Points on a hilly landscape, in no order, each with its height.
A climber steps from a point to the highest of its 2 nearest points, and stops where none of them is higher. Distance is the straight distance between rows; heights are no part of it.
z897 h=166: [182 148 148 152 151  91 178 120 145  96 113 113 123 163 159 139 111 113
 117 153 143 145 119 115 161 120 158]
z178 h=320: [ 99 219 162 175  96 121 134 133 125 116 116 117 145 114 130 175 123  78
 151 125 111  79  88 112 152 154 156]
z967 h=326: [ 94  98 145  72 185 141  93 103 137 123 113  84 106 136 104 111  91 111
 107 102 110 158 158  87 175 112 172]
z499 h=448: [178 127 120  72 109 115 138 140 105 110 178 154 133 133 122 137 146 170
 144  77 158 145 151 138 109 126 113]
z797 h=294: [154 123 133 159 102  83 155 108  81 126 129 184 155 157 128 152 147 193
 108 169  80 135 123 139  68 126  62]
z532 h=569: [137 104  88 144 140 149  79 154 160 145 129  83 120 106 126  74 130  68
 125 153 138  93 119 153 131 113  91]
z100 h=607: [ 86 138 116 147 116 106  64 126 113 167 126 115 117 129 127 119 166 143
  78 181  91 113 132 145  79 102  63]
z590 h=15: [ 78 121 154 191 136 117 105 114 162 148  98  98 139 135 154 124 114  86
 188  85 167 117  98  95 155 165 181]
z982 h=242: [198 141 121  98 100 133 197 144 130 101 155 159 135  90 130 138 139 131
 113 147 139 128 124 157 129 106 110]
z65 h=191: [171 124 145 131 143 114 183 126 152  66 114 122  81 139 159 121 103 104
  74 167 124 169 133 120 170  98 164]
z863 h=445: [143  21 104 132 194 134 137  88 142 125 103 108 141 148 127  76  94 128
 116 137 123  97 128 125 133 151  90]
z329 h=293: [172 101 123 147 124 113 177  98  96 139 131 146 193 127 130 169 131 143
 156 123 146  96 103 111 121 134  79]
z948 h=401: [ 91 194 147 139  40 140 145 142  92 101 130 189 100 126 119 182 130 150
 115 138  84 145 112 140 110 150 160]
z317 h=643: [ 76 107  92 139 141 131  58 130 120 214 114 128 134  75 133  98 158 137
  85 169  91  87 120 131 107  88  57]
z115 h=222: [168 141 157  88 159 104 182  78  83 111 140 143 146 139 121 148 155 158
 135 100 112 140 133 103 125 105 120]
z233 h=123: [123 126 162 124 162 113 160 116 161 120 127 125 103 144 149 123 134 139
 180  72 172 149 151 112 144 141 190]
z331 h=207: [140 117 133 131 147 114 119 122 155 135 115 108 130  87 147 144 107  33
 105 160 106  80  97  91 196  94 112]
z350 h=240: [ 86  81  97 121 118 159 122 113 108 134 111 152 121 153  88 119 117 183
  83 137  81 189 134 135  94 104 105]
z506 h=189: [ 80 106 161 100 151 138 141  86 133  96  87 111  60 147 121  96 126 144
  90 105  86 196 131 118 121 122 188]
z607 h=441: [ 91 188 142 123  55 134 117 141  88 120 131 168 104 159  98 186 127 182
 129 102  98 180 134 125 111 127 159]
z478 h=357: [150  76 124 127 129 103 152  96 120 144 129 144 132 122 154 107 161 159
  99 157 114  96 127 143  90 132  49]
z306 h=358: [123  89 140  80 231 131 114  89 122 123 115  81 147 138  92  81  93 116
 128 108 101 137 149  91 160 116 140]
z768 h=541: [117 157  93 176 114 154 100 168 168 153 120  99 137 116 107  79 116  91
 164 136 130 114 104 158 105 132 121]
z186 h=495: [122 224 144 113 101 113  88 160  95 123 154 149 106 166 103 154 137 173
 161  85 112 174 160 132 100 115 168]
z747 h=496: [155  96 128  85 100 140 155 141 128 110 158 171 104 106 136 109 144 155
 155  60 147 153 131 150  98 158 148]
z169 h=479: [119 186 162 160 125  84  98 138 130 108 127 108  71 183 160 118 153 139
 120 132 139 129 155 136 102 164 162]
z370 h=239: [177 147 143 113 162  96 146 100 131 157 129 109 160  91 130 101 162  93
 150 136 101  68 111 132 101 109  67]
z407 h=58: [183 132 132 196 112 110 176 153 181 123 115 128 132 144 176 136 100 122
 175 155 185 103 116 152 141 167 159]
z253 h=398: [ 95  52  74 121  98 178 110 143 100 140 130 147 176  96 108 162  95 122
 114 121 166  97 126 114 174 141 103]
z850 h=527: [132  45  91  83 120 188 170 140 144 122 132 170 112  70 135  84 133 114
 118 114 130 136 115 163 122 161 133]
z149 h=528: [105 179 144 162  89 102  77 142  98 101 130 113  69 184 156 134 162 158
  71 169 122 125 172 157  80 160 126]
z681 h=590: [117 133 122  70 159 138  80 130 135 149 144  85 138  82 109 111 155  83
 112 123 121 103 139 121 144  89 104]
z417 h=335: [175  88 123 148 153 114 170  92 107 119 129 124 177 160 144 172  97 138
 147 122 177 119 113  93 166 145 123]
z16 h=211: [201 109 118 125 149 107 162 141 143  91 125 127 112 136 157 132 104 101
  49 214 121 141 146 131 173  77 103]
z659 h=377: [ 74  31  97 110 103 171 137 119  95 139 119 171 173  91 118 146 116 146
 111 113 126  91 122 111 132 161  88]
z646 h=263: [112  78  92 166  91 132 132 129 103 135 127 184 136 155 109 133 122 197
  94 161  90 168 129 145  68 115  66]
z990 h=356: [ 98 239 162 168  76 134 156 125 103 106 120 157 126 124 137 180 132 113
 126 162  63  95 100 122 126 138 155]
z913 h=502: [143 215 135 115 137 106  86 165 126 129 157  90 131 149 124 153 148 128
 164 112 178 146 159 127 144 111 167]
z14 h=299: [ 85 147 133  58 147 171  87 105 127 140  95 101 106 136  77 130 103 150
 104 109  98 188 150 104 158  88 174]
z241 h=311: [ 72  94 145 121 132 130 143  71  74 145 107 157 179 120 101 163 140 159
 133  77  84 128 104  78 108 127 100]
z722 h=549: [158 122 114 130  83 138 137 166 154 118 163 167 101 109 152  92 136 136
 162 102 147 137 116 178  77 174 148]
z327 h=288: [159 192 143 151  92 106 138 137 117 127 143 121 169 114 141 174 148  90
 156 135 161  65  99 124 140 145 120]
z912 h=261: [159 177 148 118  86 114 172 134 133 108 154 138 115  92 144 134 152 107
 134 131 138  97 113 147 124 136 123]
z992 h=158: [116  93 156 119 163 124 173  97 159  93  99 130  74 141 149 100 116 140
 116 103 132 183 140 119 145 136 194]
z261 h=37: [131 122 149 195 140 117 165 140 192 128 101 123 130 132 158 124  91 100
 194 119 166 118 106 123 156 164 181]
z578 h=413: [165  90 106  86 140 131 139 124 108 110 160 131 149 142 118 142 127 158
 111 127 167 119 148 126 134 127  94]
z864 h=325: [156 147 135 142 100  89 138 114 104 133 137 153 146 132 133 134 163 151
 134 138  97  97 120 150  70 141  63]
z3 h=432: [109 131  93 110 113 180  81 180 164 147 138  97 124  89 121 133 105  82
 144 106 186 128 132 128 189 120 167]
z682 h=466: [111 227 132 194 158 117  59 183 166 149 125  93 140 193 143 111 116 121
 180 159 134 120 152 145 108 141 166]
z446 h=256: [138 167 101  68 124 150  85 153 110 146 156 106 139 123  85 146 128 139
 117 136 132 159 154 135 132  70 116]
z447 h=458: [146 167 127 103 124 133 116 157 140 132 164  99 138 101 134 149 127  91
 159  95 197 110 133 120 176 120 161]
z224 h=593: [126  96 114 100 182 146  66 140 159 145 124  65 128 109 113  81 108  56
 125 122 139  99 137 114 162 107 114]
z765 h=262: [135 124 140 129 144 107 126  88 103 161 133 116 190 106 117 134 154 100
 166 107 131  73 101 108 111 131  84]
z54 h=96: [142 103 139 133 119 118 158 149 167 133 149 172 133 141 151 144 122 159
 207  76 194 152 153 135 126 161 172]
z40 h=264: [113 146 166 129 149 101 154  69  74 123 117 141 159 158 102 162 150 155
 150  86  86 147 112  89 106 116 124]
z902 h=384: [152  81 119 117 132 114 143 107 119 117 137 137 105 152 142 115 146 164
  95 147 144 136 151 144  98 137  96]
z697 h=379: [157 105 111 106 128 133 169 121 102 100 152 143 161 148 126 183  96 163
 117 122 185 142 147 105 177 125 141]
z806 h=417: [ 84 203 190 169 132 105 116 119 143 111 103 105  73 154 140 120 154 118
 155 100 109 129 131 117 122 161 200]
z49 h=487: [128  35 106 119 145 159 143 119 161 113 119 125 100 128 143  54 122 129
 117 116 142 126 126 142 116 165 125]
z905 h=77: [137 122 129 170 105 116 150 178 182 136 150 151 116 140 169 159 106 143
 176 133 211 130 150 154 155 160 170]
z848 h=226: [198 117 121 106 134 113 195 126 127 111 139 148 131 103 148 129 138 140
  74 191 131 115 140 151 134  85  78]
z680 h=553: [122 218 127 138 106 112  80 148  98 139 159 121 153 155 102 171 139 139
 163 101 137 132 136 116 117 128 136]
z592 h=190: [138 130 140 161 154 116 124 126 144 123 113  93 131 144 138 140 103  75
 121 148 134 131 109  98 175 112 143]
z125 h=350: [ 41  48 125 103 139 155 122  86  97 164 101 159 172  87 105 138 130 145
 113  94  87 107 118  92 124 148 100]
z454 h=216: [ 67  72 133 121 148 159 122 100 128 127  72 113  84 142 104  96 114 150
  68 140  64 186 128 118 118 107 146]
z89 h=508: [111 190 113 185 138 142  77 189 190 155 135 106 128 139 116  81 112 112
 202 123 140 129 132 159 104 143 157]
z688 h=402: [151  47 130 115 229 130 148  85 114 119 110 109 166 162 107  87  73 135
 132 135 115 135 142 103 155 145 120]
z116 h=616: [ 88 119 106  94 151 133  40 133 124 193 133  91 141  80 121 110 152 106
  99 150 104  89 141 121 133  78  70]
z486 h=559: [137  73  83  92  93 183 163 153 137 122 139 184 103  69 122  90 143 131
  89 151 111 155 114 187 100 118 118]
z135 h=504: [128 207 114 175 132 114  75 165 122 133 132  98 156 179 120 140 125 130
 138 163 125 140 133 135 121 126 128]
z713 h=274: [122 193 116  98 143 158 104 143 126 146 120 111 137 134  77 148 108 150
 149 120 114 194 134 110 142  74 164]
z804 h=599: [135  99  98 137  56 167 142 167 138 126 147 196 102  92 130  95 138 125
 126 132 111 140  87 194  73 163 126]
z56 h=415: [109  91  78 120 103 179 101 165 128 136 139 121 142 108 114 141  92 120
 117 124 179 132 131 127 176 118 137]
z728 h=570: [102 147 140 128  99  89  70 123  94 129 131 122  79 157 138 107 191 163
  83 164  96 122 157 162  54 137  75]
z651 h=221: [139 120 143 131 131 127 150 113 148 134 115 110 126  73 141 112 141  67
 119 149 108  75  92 125 136 118 100]
z788 h=354: [116 170 191 153 116 101 167  99 140  90  99 114  74 122 154 134 138  91
 125 117 111 124  98 115 155 143 184]

Where does a climber stop that starts at each point below?
z788 => z317
z713 => z804
z327 => z680
z40 => z680
z897 => z680

Call two points neighbours if one is among the 2 nearest of the other. Go from one point of each pair to the other, from neighbour to neighbour, staying as high as possible. Name the lowest point that can't be avoided.
z224 / z578 => z446
z317 / z680 => z682
z224 / z317 => z681
